The views of a scene show one set of named points, each view turned or mirrored, and shifted as a whole, with a little noise and some points left out.
In the rows, 128 means zero.

Scene 1
View 1
z198: [122 113 143 125  95 126 147 132 117 141 117 132 105 138 116 157 186 159
 154 162  80 120 142 149]
z165: [121  84 127  92 124 114 127 131 143 125 106 121 133 131 138 125 123 113
 143 131 101  93 145 156]
z87: [140  79 112 106  98 110 133 148 134 122  90 138 122 133 129 118 173 137
 151 161 105  90 148 132]
z770: [120 119 154 122 109 127 129 127 140 142 136 111 118 128 121 169 151 126
 134 165  65 150 142 174]
z419: [122 111 154 113 111 109 138 146 152 127 131 126 141 134 132 145 143 117
 138 154  78 108 165 177]
z679: [105  70  81  90  65 144 117 135  84 120  60 141  92 107 130 162 120 179
 167 147  51 123 123 133]
z29: [109  87 146  89 143 120 148 106 131 139 108 123 121 146 139 115 133 123
 161  95 127  67 135 149]
z225: [133 117 157 110 145 115 114 126 176 136 146  90 140 136 132 152 129  83
 118 152  91 139 150 177]
z244: [151  84 114 123  91 118 114 133 132 138 109 124 105 124 120 138 185 131
 128 192  84 156 128 143]
z922: [132  91 139 109 123 117 127 115 140 143 121 115 118 135 130 127 157 115
 135 148 104 124 131 156]
z282: [128 109 155 115 128 119 128 119 149 143 138 105 124 137 127 147 150 107
 129 152  89 139 139 172]
z284: [133  78 114  98 112 124  97 124 146 131 111 104 122 116 134 141 119 101
 120 162  73 158 128 164]
z58: [125  53 105  89  95 114 118 127 123 123  85 138 118 117 145 109 126 124
 138 143  89 114 129 153]
z291: [127  60 127 105  89 115 126 111 116 139 107 142 109 121 139 109 146 125
 130 155  80 144 121 172]
z156: [127 110 166 119 129 101 161 131 147 140 133 130 132 154 129 120 182 123
 149 138 121  79 158 161]
z778: [135  99 139 113 129 132 106 102 143 151 136  92 110 127 125 154 143 104
 120 161  82 173 116 168]
z617: [138  87 154 114 115  93 132 134 161 132 137 132 140 133 142 110 151  91
 117 162  93 126 153 186]
z41: [132 118 153 122 118 114 135 139 152 135 135 114 129 138 123 152 167 119
 136 164  87 124 155 166]
z152: [130  83 154 117 110 113 129 105 134 148 135 125 118 129 134 122 151 109
 119 157  84 155 127 186]
z173: [119  84 153 104 125 111 145 107 132 142 122 131 123 139 139 110 146 118
 143 123 111 100 135 169]
z486: [111 125 144 117 106 132 153 136 118 138 112 125 108 144 111 171 178 165
 172 143  87  95 148 138]
z905: [150  79 114 113 110 110 121 132 142 134 105 123 116 134 127 116 182 120
 135 173 112 121 133 136]
z344: [133 102 158 109 150 119 132 105 151 149 136  99 122 148 130 126 158 101
 136 133 122 115 131 160]
View 2
z58: [105 141 146 126 146 117 145 138 190 117 134 116  94 122 145  78 102 136
 102 145 128 156 140 124]
z284: [115 154 123 131 140 137 128 125 183 157 129 121  85 143 149 119 121 121
 109 117 143 143 108 130]
z778: [125 168 138 132 149 162 111 129 151 162 119 130  73 147 160 144 123  98
 131 125 135 121 105 133]
z922: [128 152 161 130 159 140 122 136 152 120 128 122  89 138 146 110 101 106
 113 135 113 109 125 127]
z282: [137 147 151 133 165 155 113 127 156 139 130 125  91 155 156 136 100  93
 118 119 117  99 117 132]
z198: [141 163 148 119 182 160 113 107 163  92 116 124 108 128 182 137  98 130
 117 166 102 100 156 131]
z617: [124 130 160 130 173 108 138 143 175 128 118 126 102 158 143 123  94 106
  89  86 110  83 123 109]
z291: [101 146 154 122 161 121 139 147 183 130 104 133  87 123 164 111 111 128
 120 140 125 143 148 117]
z679: [111 155 113 116 148 155 131 101 215 103 134 114 106 102 185  95 104 171
 118 202 136 192 167 145]
z87: [130 155 152 122 161 120 133 117 169  79 134 107 111 125 144  90  98 150
  85 150 109 112 143 122]
z225: [142 138 136 138 152 160 111 120 167 158 148 116  91 174 142 137  95  84
 107  97 125 101  94 138]
z29: [133 116 190 134 158 151 125 149 152 102 166 109  94 140 128  66  61  87
 113 162 100 129 137 142]
z344: [138 147 178 137 160 150 114 143 130 128 141 121  83 152 133 110  92  80
 116 128 108  93 112 132]
z152: [113 145 156 126 170 130 132 146 171 144 103 137  85 144 163 134 108 104
 119 113 121 114 134 117]
z486: [150 153 151 123 180 178 104 100 160  82 140 114 115 133 176 124  79 123
 115 184  97 103 157 146]
z244: [123 188 135 120 160 131 127 117 160 114 100 124  92 124 166 134 136 151
 109 141 125 109 130 116]
z165: [127 127 154 132 154 137 130 130 178 116 156 110 102 145 136  86  80 110
  97 133 116 128 126 137]
z419: [139 125 144 129 175 144 123 115 187 118 137 119 113 162 161 129  78 107
  97 113 107  96 134 130]
z156: [146 132 186 128 184 142 120 134 145  90 137 117 109 150 143 108  69  96
  99 134  84  70 140 126]
z770: [138 151 133 127 173 169 109 112 173 138 118 128  96 153 178 158 101 105
 123 129 119 105 131 136]
View 3
z284: [147 113 148 100 106 102 121 119 163 104 164 119 123 109 168 102  88 141
  75 154 125 107  83 106]
z225: [174 128 138 100 109 135 121 111 167  98 196 105 113 131 191 120 105 138
 124 169 134  83  96 115]
z419: [146 128 123 110 128 129  99 126 159  88 179 132 144 139 159 121 136 134
 127 158 152  84 115  97]
z58: [117 123 130 118 127  72  96 137 170 126 130 131 161 110 141 101  99 138
  91 147 116 107  91  95]
z156: [149 142  91 135 135 108  99 136 139 118 162 124 149 145 144 149 142 135
 175 140 143  60 134 103]
z922: [149 128 111 115 111  93 119 125 141 116 155 113 133 121 157 120 106 134
 125 139 127  78 106 104]
z486: [127 139  80  87 112 110 104 119 130  56 132  96 158 137 137 108 137 115
 142 148 130  67 123  63]
z165: [139 136 122 115 132  98  91 132 179 119 152 114 157 125 158 114 107 137
 131 164 117  89  98  98]
z29: [139 158  92 119 137  81  93 134 170 138 139  99 176 130 168 102 106 124
 172 161 108  62 107 102]
z291: [124 116 124 119 118  75 117 125 137 119 142 143 153 109 152  89 107 134
  84 123 140  94  99 105]
z198: [129 126  89  97 107 103 115 120 115  63 139 111 144 130 132 113 137 122
 120 129 144  72 125  74]
z344: [167 140 108 118 112 100 123 119 141 129 166  99 126 128 177 126 102 131
 156 146 124  62 107 117]
z41: [155 124 116 107 112 124 115 120 137  83 173 116 126 136 156 132 129 134
 128 148 147  77 117  96]
z152: [150 119 126 117 111  98 130 116 127 115 172 136 131 117 175  98 110 132
 104 125 153  77 105 120]
z87: [122 122 107 120 125  87  93 142 153 104 129 122 150 126 111 142 121 141
 119 142 118  97 115  77]
z905: [140 114 112 122 109  83 116 132 136 115 140 114 122 118 124 148 105 143
 114 131 119  92 111  92]
z679: [ 85 122 111  76 115  70  96 124 159  61  99 113 184 105 123  61 106 120
  58 148 112 116  88  53]
z770: [154 122 117  90 101 126 126 106 130  66 174 114 125 128 172 101 122 125
 105 146 153  79 108  96]
z244: [137 100 119 107  94  91 128 122 119  87 143 121 113 112 124 133 110 140
  79 120 134  97 109  87]
z778: [165 118 129  94  89 106 144 103 132 100 171 103 108 111 184 101  90 130
  98 140 131  82  91 114]
z282: [164 127 121 105 108 116 125 113 140  97 178 111 123 128 176 115 113 132
 125 147 140  74 104 110]
z173: [142 140 105 124 130  87 107 129 147 132 153 123 159 126 167 103 113 128
 146 142 133  68 110 112]
z617: [155 120 136 135 128 114 110 131 152 124 187 146 131 132 163 133 125 146
 121 143 153  84 112 122]
View 4
z282: [128 128 106 128 128 144 138 146 127 118  78 161 106 133 113 124 146  69
 182 139 148 108 142 121]
z344: [124 122 137 146 113 146 111 133 136 106  68 175  94 135 116 133 137  70
 181 134 142 119 161 111]
z905: [145 113 131 165 141 148 136 123 118 133  91 142 109  95  93 146 141 110
 189 115 143  96 171 127]
z225: [107 127  92 128 129 139 139 149 127 114  81 170  74 134 125 121 143  59
 194 165 158 107 128 123]
z58: [115 149 126 156 152 151 118 100 104 147 108 126 109  80 137 146 132  99
 167 111 117  98 154 156]
z41: [130 126 120 134 133 135 158 154 134 114  81 153 114 125 101 128 151  74
 178 141 166  96 158 134]
z198: [154 127 132 141 131 158 167 153 143 117  92 127 149 117  97 129 178  89
 153 115 145 103 163 147]
z244: [161 108  97 148 150 157 158 137 111 144  98 131 128 102  87 136 151 115
 191 104 135  93 152 124]
z284: [120 129  78 135 149 155 135 123 103 144 101 142  88 105 132 128 140  87
 195 134 125 102 123 132]
z486: [146 131 151 149 121 165 165 154 161 102  95 126 138 114 111 132 195  81
 141 130 149 114 167 156]
z679: [137 150 110 152 156 190 158 114 120 149 138  81 140  65 148 134 194 111
 135 109  93 106 133 188]
z770: [137 129  92 119 133 150 163 159 130 121  87 145 124 135 112 116 164  69
 173 137 146 104 134 131]
z152: [136 135 103 119 137 139 130 134 109 134  77 156 130 136 114 124 127  72
 178 110 130 101 144 119]
z29: [104 152 180 159 112 154  97 109 143 104  79 157 101 110 145 145 150  67
 144 131 131 125 173 149]
z165: [102 145 142 152 137 143 122 115 125 123  93 146  91  96 138 142 142  79
 167 141 141 105 157 152]
z87: [131 132 152 169 145 145 143 120 126 131 100 126 116  78 105 152 150 109
 169 120 148  91 182 156]
z173: [117 149 153 140 124 140 109 119 127 118  77 157 119 123 129 137 134  68
 158 118 132 110 166 137]
z156: [124 136 174 146 120 127 132 142 146 102  67 162 120 125 100 141 141  69
 160 133 172 101 190 135]
z419: [110 149 126 128 141 125 156 149 131 118  87 149 111 117 117 129 142  64
 167 147 167  90 156 151]
z922: [131 126 129 146 131 147 125 128 124 123  82 153 109 118 113 135 142  84
 178 122 138 108 157 126]
z778: [138 115  76 128 130 160 131 138 114 128  84 158  99 138 120 119 148  77
 196 128 124 117 119 109]
View 5
z419: [138 154 141 163 160 119  70 113 112 124 103 144 127 134  98 166 155 137
 168  98 129 145 149 158]
z922: [133 166 135 137 143 142  95 135 112 122 137 127 133 124 104 166 154 113
 135 100 120 137 138 154]
z679: [126 217 185 178 140 122  56 225 115 148 127 135 136 131  67 133 168 147
 143 155  84 112 125 218]
z905: [128 174 150 124 144 145  78 144 113 153 163 131 153 107 103 175 149 133
 130  96 114 145 129 153]
z344: [126 144 113 131 145 147 111 106 107 110 129 124 122 132 112 175 160  97
 137  96 138 140 145 147]
z29: [119 163 114 136 146 139  93 128  98 114 152 134 126 146 101 143 206  94
 134 151 130 138 179 162]
z87: [126 179 156 136 154 131  57 147 107 160 163 144 156 118  94 162 171 147
 141 122 111 150 149 157]
z617: [153 166 129 142 147 126  77  99 123 122 121 139 136 106 108 159 150 124
 159  64 134 149 150 147]
z778: [135 165 138 146 134 148 119 146 120 112 104 111 114 120 104 179 122 106
 135  73 118 120 104 179]
z165: [123 174 127 146 142 129  77 129 113 139 133 133 128 128  98 149 181 115
 151 118 137 140 159 184]
z173: [140 169 124 139 143 135  93 130 110 102 140 136 130 125 101 144 181 102
 139 116 122 137 163 147]
z284: [133 185 140 149 127 133  89 147 128 143 109 117 121 108  99 159 137 117
 147  73 129 124 116 207]
z244: [140 180 172 139 146 142  79 166 119 146 141 128 150 105  96 182 120 146
 132  83  97 135 105 156]
z41: [133 145 146 152 162 132  86 121 109 124 112 137 131 138 103 184 140 135
 158  95 121 145 134 145]
z225: [124 142 119 153 144 134 105 102 117 125  89 121 107 135 111 180 138 111
 158  76 148 135 128 182]
z198: [135 159 170 159 171 134  80 165 101 117 127 142 141 143  90 179 143 148
 145 127  88 136 128 132]
z152: [157 174 140 147 139 135 101 136 124  96 117 127 129 109 101 156 138 111
 142  72 112 130 132 149]
z58: [136 207 145 143 128 127  66 161 122 144 149 132 141 102  90 132 174 121
 140 109 119 130 148 196]
z291: [158 203 152 147 129 130  79 164 126 113 138 131 140  96  90 137 154 120
 139  90 103 125 138 167]
z156: [132 140 131 138 169 135  84 105  99 114 145 148 141 142 107 173 175 125
 149 120 122 158 168 114]
z486: [116 146 165 163 176 135  82 164  93 121 123 144 136 165  88 182 161 145
 147 156  93 137 138 140]

In a view up to two points have been moved. Name them for each view, in the order of its rows, or write -.
view 1 => z225
view 2 => z617, z152
view 3 => z156
view 4 => -
view 5 => z344

Scene 2
View 1
z910: [118 140 126 133  96 177 146 150 112 125 110 112  65  99 144 162  63  96
 127  84 127 136 121 104]
z565: [141 121 139 127  84 152 127 158  82 103 126 125 105 116 113 181  81 102
  99 133 139 136 103 117]
z10: [127 120 102 136  80 154 164 139 124  87 116  84 103 105 132 154  95  77
 148 118 139 131 109  93]
z176: [138 120 153 128  82 191 161 143 102 139 130 121  67  98 124 177  83  99
 117  90 136 121 121 111]
z933: [137 118 110 132  73 136 139 142 126  54 150  65 174 125 137 138 130  87
 129 160 142 138  97 102]
z706: [149 103 149 111  99 156 177 147 131 158 148 117  76 113 111 159 113  96
 136 105 107 112 128 134]
z734: [104 130  74 127  74 132 125 159 140  68 130  83 100 124 180 124  80 120
 135 147 113 147 104 127]
z169: [137 100 126 121  80 168 178 145 127 147 128 124  37 100 127 160  84 102
 141  98 113 112 125 127]
z380: [137 118 132 107 102 131 134 165 122 132 151 115 103 131 130 150 102 120
 115 135  99 133 113 147]
z168: [125 144 144 133  92 197 148 143 129 120 144  92  94 104 164 145  93 104
 120  83 133 135 124 108]
z258: [145 125 146 132 100 169 177 131 131 113 144  73 136 103 122 146 134  67
 140  95 140 122 121  93]
z266: [163  95 179 124  62 191 152 136  79 132 154 149  74 108  99 197  98 105
  89 121 150 110 109 123]
z817: [119 109 116 111  78 157 154 153 164 129 170  99  66 123 176 117 101 139
 133 121  88 123 124 159]
z301: [130 108 127 107  84 148 141 164 122 143 142 137  47 122 138 155  74 131
 117 126  96 123 118 156]
z763: [164 106 178 108 104 157 159 151  93 167 144 143  82 115  86 186 107  97
 107 110 119 114 120 134]
z675: [124 121 105 138  79 170 173 130 146  86 132  64 116 101 150 131 112  79
 155 104 138 128 114  93]
z800: [129 123 117 136  75 175 168 125 157  72 161  47 151 110 166 115 139  89
 147 116 140 129 112  99]
View 2
z176: [121  74 128 159 101 137 105 130 104 118 110 130 121  96 120 187 142 185
 136 160 123 139 122  95]
z169: [112  54 126 145  94 125  95 146 104  90 119 138 106 136 124 159 130 150
 146 172 107 131 120 133]
z763: [108  49 125 137 129 156  78 140 144 112 132 119 136 119 155 184 161 166
 125 180 116 150 123  76]
z258: [119  81 138 176 157 189  95 139  94 106 119 143 108  90 120 132 124 192
 144 133 116  83 115  88]
z301: [108  77 132 115 102 121 106 147 124 115 112 125 117 145 153 141 161 121
 144 184 112 144 110 140]
z266: [105  64 144 163 102 126  80 110 107 125 128 121 147 105 159 203 165 165
 125 185 143 138 112  69]
z168: [139 107 133 153 121 139 125 124  89 122  95 138 106  90 121 139 137 182
 145 141 112 115 111 122]
z10: [ 98  86 147 176 115 176 108 166  77 121 111 134 102 114 104 135 128 156
 161 144 141  82 100 124]
z380: [107  93 135 122 140 165 105 152 128 133 114 120 120 135 161 120 165 132
 142 170 120 126 101 122]
z910: [123  86 124 149  92 141 129 158  99 126  95 125 105 108 101 165 138 167
 152 155 121 134 112 134]
z734: [104 126 160 140 116 160 132 167  74 148  90 128  98 137 128  85 146 110
 169 151 144  85  77 168]
z800: [117 116 160 182 162 179 109 122  57 116 105 158  95  97 129  81 119 172
 157 128 122  48  91 115]
z933: [ 94 116 172 177 157 204 101 156  76 152 112 128 115 107 137 105 148 149
 158 139 157  55  82 103]
z565: [100  95 145 154 109 167 103 156 105 157 110 109 134 111 140 171 171 144
 143 165 159 122  98  97]
View 3
z800: [111 141  86  97 131 100 133 145 122 132 209 124 144 103 125 144 137 183
 112 162 130 136  97  80]
z675: [129 120  93  95 133  89 148 158 108 114 188 139 135 128 133 126 152 174
  92 152 142 131  89  84]
z169: [128  98 137 131 117  78 172 175  81 102 116 185 145 175 146 113 143 131
  83 159 159 134 108 127]
z176: [149 103 146 137 119  83 162 163 105 104 121 165 150 170 133  82 129 141
  78 151 130 123 127 124]
z763: [136 101 163 169 115 127 158 138  99 113 109 209 159 145 133  69 130 111
  87 162 131 117 150 125]
z910: [144 110 127 107 133  54 166 177 116  94 121 163 128 165 135  90 143 148
  70 130 147 120 137 111]
z10: [148 111 113  88 147  94 158 154  94 115 160 146 137 127 129 108 153 161
  82 135 154 114  97  85]
z258: [134 115 104 134 123 119 138 142 123 112 185 166 147 118 134  97 150 168
  95 158 119 128 111  83]
z933: [130 132 113  79 160 124 144 123 104 147 179 125 142  78 112 117 136 157
 108 133 144 104 116  76]
z817: [ 76 141 116 106 119  65 158 166  89 130 131 167 139 145 136 167 127 124
 114 170 170 149 138 138]
z301: [106 120 149 117 129  77 170 163  79 123  91 184 144 152 133 123 127 101
  96 151 169 126 154 142]
z380: [102 134 135 114 135 103 156 141  94 132 118 184 140 115 124 118 131 110
 106 148 163 119 165 118]
z706: [114 109 130 152 109 111 156 152  90 110 131 203 150 150 142 106 141 124
  94 170 148 134 124 120]
z168: [126 126 120 118 119  63 144 167 135 108 152 149 134 152 130 108 130 163
  87 151 124 139 141 112]
View 4
z10: [123 153 136  87 128 188 155 164 120 105  92 119 121 152 126  75  91 107
 111 120 153 168 151 146]
z817: [164 169  97 141 137 178 166  97 136  51 105 152 122 174 179 133  80 111
  98 150 174 141 148 148]
z176: [142 108 159 130 138 166 120 125 137 105  87 131 123 165 128 103 117 103
 147 161 152 156 133 136]
z675: [130 173 118 109 127 186 171 174 116  93  87 109 112 140 144  81  93 116
 120 123 167 187 160 152]
z301: [157 125 135 120 144 177 131  87 144  76 111 165 134 184 153 125  83  94
 107 157 145 117 128 135]
z706: [141 119 130 152 127 202 136 115 139  74 111 142 124 147 156  82 100  86
 147 163 145 136 122 147]
z910: [140 117 144  95 149 163 128 124 110 111  68 136 124 161 129 119 106  96
 131 140 163 156 148 130]
z933: [126 201 136 108 118 180 173 195 141 112 120 109  84 144 131  67  74 122
  81 117 136 149 140 123]
z734: [147 196 111  76 137 167 175 140 122  88 100 143 113 179 149 125  60 119
  54 108 161 141 159 135]
z169: [145 105 138 120 137 190 134 101 131  75  93 148 150 172 146 101 104  97
 140 155 161 158 137 161]
z168: [149 150 136 134 144 154 142 140 120 100  70 120  99 147 142 123 114 112
 135 151 173 165 151 126]
z266: [146 102 190 155 129 163 103 133 177 111 120 126 122 190 112  89 120 111
 142 176 125 142 113 132]
z258: [125 156 130 143 120 191 154 177 128 103  96 104  93 118 144  63 107 105
 148 142 152 168 139 134]
z800: [135 210 113 139 120 178 188 191 127  85 101  93  88 134 155  83  93 134
 111 129 174 184 161 145]
z565: [140 137 164 109 136 162 126 143 147 119 107 132 110 173 120  96  92 108
 105 141 133 133 127 121]

In a view up to two points have been moved. Name them for each view, in the order of its rows, or write -.
view 1 => z933
view 2 => z176
view 3 => -
view 4 => z565

Scene 3
View 1
z421: [121 120 134 150  61 132 137  99 129 202 151 112 106  98 109 114 117 141
 167 120 134 101 139 146]
z248: [123 153 146 128  78 126 122 105 167 189 126  94 143 111 118 103 115 110
 179 113 150  73 159 109]
z85: [132 135 137 127  56 151 112 131 174 193 150 143 122 105 150 104 137 106
 190 111 118 110 164 132]
z924: [133 135 141 137  75 125 130 122 158 177 139 104 143 106 121 109 116 118
 159 108 150  83 154 110]
z590: [120 128 148 150  49 128 124 146 148 178 204 138  94 115  96 127 146 121
 166 196 144  82 121 117]
z332: [112 121 152 149  89 102 135 112 138 155 149 103 145  96 121 111 117 143
 132 111 130  78 150 128]
z772: [181 121 118 136  78 145 134 146 175 161 151 119 136 128 100 101 103 110
 161 119 166 119 157  99]
z701: [ 84 111 155 153  53 109 128 114 118 179 173 127 113  77 141 121 146 143
 147 123  98  74 137 154]
z303: [138 142 150 137  80 130 112 140 176 157 190 141 120 133 104 108 132 120
 163 169 133 102 147 121]
z236: [166  96 146 145 109 121 121 171 174  95 222 183 133 140 111  98 123 148
 110 154 102 155 150 140]
z638: [153 110 140 123 119 131 109 130 183 126 156 168 161 126 159  82 109 141
 138  66  76 166 192 166]
z302: [148 102 134 150  52 110 146 191 150 134 168 105 147  86 118 121 134  97
 115 138 190  49 139  45]
z692: [172 108 118 144  69 148 132 143 162 170 166 138 116 124  99 105 113 125
 163 124 146 141 147 127]
z239: [197 116 117 141  98 140 137 152 182 139 155 116 145 140  83  97  89 119
 141 119 178 131 157  95]
z120: [135 104 130 142  76 141 121 116 145 173 171 161 114 106 139 101 122 150
 160  95  85 159 162 184]
z607: [165 121 146 144 117 115 124 146 179 111 190 139 142 149  89  96 105 144
 121 152 137 127 149 118]
z345: [136 139 160 135  90 107 120 165 181 122 179 124 152 122 113 107 132 106
 133 164 153  64 149  76]
z969: [123 123 147 136  86 127 120 104 152 175 161 134 126 113 128 102 118 141
 160 112  99 125 155 167]
View 2
z332: [ 99 144 154  91 169 137  84 112 147 155 121 157 136 120 151  95 134 157
  99 119 130 189 111 142]
z236: [176 106 167  99 181  90 118 108 158  70 129 117 106 122 175 116 124  81
  86 109 103 114 134  98]
z345: [ 77  83 144  81 163 114 138  78 137 157 127 162 107 149 150  86 131 102
 100 102 114 152 113 100]
z421: [103 173 134 118 131 138  75 134 137 117 108 196 152 130 151 107 127 158
  92  95 121 188  97 134]
z692: [143 128 134 144 126 101  99 131 141  90 107 179 141 155 147  90 138 122
  97  90 111 160 120 111]
z607: [143  84 171 108 178 120 111 102 135  96 125 142 129 133 167  81 129  85
 100 104 113 137 132 123]
z772: [124  99 134 147 125 102 111 118 133 120 113 180 144 168 136  68 145 117
 107  96 119 169 131 117]
z924: [ 91 130 135 113 134 126  97 113 140 149 120 182 147 153 134  88 137 151
 109 112 127 186 113 132]
z248: [ 69 124 131 103 125 134  94 112 133 149 129 198 163 161 126  87 141 151
 119 120 127 186 102 139]
z969: [128 157 151  97 145 128  72 135 154  90 133 168 156 131 148 123 134 146
 108 132 120 161 109 136]
z120: [161 179 145 112 133 107  68 147 167  66 131 152 151 128 148 138 134 152
 102 133 116 154 113 127]
z303: [ 96 120 142  89 147 122 115 109 135 100 125 190 129 148 157 111 126  97
 100  99  99 143 105 110]
z590: [ 78 151 128  85 143 126 123 113 133 106  96 211 113 133 170 116 110 102
  71  66  90 154  81  96]
View 3
z607: [131 130 170 112 132 157 127 114  79 130 126 155  78 151 149 137 104 164
 138 170  78 121 130  77]
z345: [139 136 133 120 143 176  91 135 106 173 122 129  81 135 174 165  73 159
 174 168 103 135 119 112]
z692: [137 120 183 143 157 201 155 158  94 138 123 141  66 144 127 129 104 134
 139 129 101 102  96  64]
z248: [127 162 149 165 184 212 126 198 107 177  86 148  85 133 173 162 113 143
 164 118  95 149  89 100]
z303: [136 125 154 134 140 189 147 158  94 165 111 121  76 136 146 155  84 163
 171 157 102 112 105  74]
z701: [123 101 129 165 119 195 126 172  94 195  85 163 136  84 177 132 140 126
 163  91 121 103  96  75]
z969: [119 131 150 156 139 179 160 176  78 156  87 179  99 118 142 126 140 144
 148 102  88 116 104  68]
z302: [153 113 155 126 168 216  51 129 136 180 149 110  83 130 185 162  67 113
 157 152 141 116  98 125]
z239: [140 146 196 124 183 195 123 139 102 118 136 140  47 176 135 142  91 139
 128 155  85 130 110  92]
z924: [132 149 155 156 176 209 118 180 107 168 100 152  86 132 166 149 111 131
 153 114 100 134  94  98]
z85: [129 145 133 146 151 184 162 200  99 164 100 153  65 120 125 145  95 146
 176 100 100 116  90  98]
z236: [135 102 156  97  91 133 142  96  73 122 141 166  75 126 123 118 102 153
 140 154  91  88 137  73]
z638: [119 151 137 124 129 129 155 159  78 111 115 224  59 121  99 101 127 138
 131  78  64 114 123 111]
z120: [123 115 155 150 124 174 179 174  76 139  98 191  93 106 114 104 141 130
 140  82  94  89 100  63]
z590: [139  92 152 147 121 208 147 155  91 194 104  97 105 116 168 162  93 157
 184 163 124  94  97  45]
View 4
z302: [181 154 148 173 157 115  74 135  63  73 174 162 125 104 139 150 118 139
  94 105 148 182 157 144]
z692: [151 123  78 140 136 131  89 137 131 130 174 137  88 169 152 161  98 169
 158 124 165 143 128 132]
z248: [146 115 166 144 130 117  82  96 154  98 151 117 118 169 128 148  90 141
 122 122 135 109 131 144]
z303: [152 119  90  94 138 118 109 131 112 105 167 134 111 147 128 154 108 128
 160 125 145 122 126 160]
z772: [155 130  98 152 139 138  81 129 129 106 169 131  97 160 171 159  86 178
 134 124 150 139 144 145]
z239: [168 147  84 155 147 156  87 136 127 106 167 134  90 138 185 158  83 202
 133 125 139 132 149 153]
z421: [142 122 144 142 129 104  83 115 163 149 167 143  98 169 105 159 116 136
 150 136 164 123 101 123]
z120: [171 100  87 141 107 137 135 124 155 186 182 119  97 203 106 155 105 138
 190 125 178 133 116 123]
z969: [169 106 116 134 115 131 131 114 160 164 168 120 107 176 106 151 107 139
 172 127 158 113 113 136]
z85: [154  91 111 128 120 123 110 107 128 112 166 102 123 203 127 149  83 131
 156 114 155 129 139 142]
z701: [167 115 158 141 115  97 120 114 133 160 174 147 115 157  65 150 135  92
 155 123 170 141 103 121]
z345: [178 140 123 119 144 130 113 126  77  75 162 143 133 110 136 145 107 130
 125 111 128 132 152 176]
z332: [180 137 160 160 129 128 113 110 146 142 163 143 117 131 102 150 119 135
 140 124 142 116 120 141]
z236: [204 136  30 117 124 159 167 155  84 157 186 144 103 123 138 152 119 151
 189 119 155 138 141 166]
z638: [211 102  80 165 102 183 175 113 144 180 174  90 119 194 136 140  80 169
 186 110 149 117 155 151]
z590: [131 125 102  85 143  83  88 139  98 100 175 161 101 136 107 162 129 104
 155 134 164 145 112 145]

In a view up to two points have been moved. Name them for each view, in the order of its rows, or write -.
view 1 => z85
view 2 => -
view 3 => z303
view 4 => -
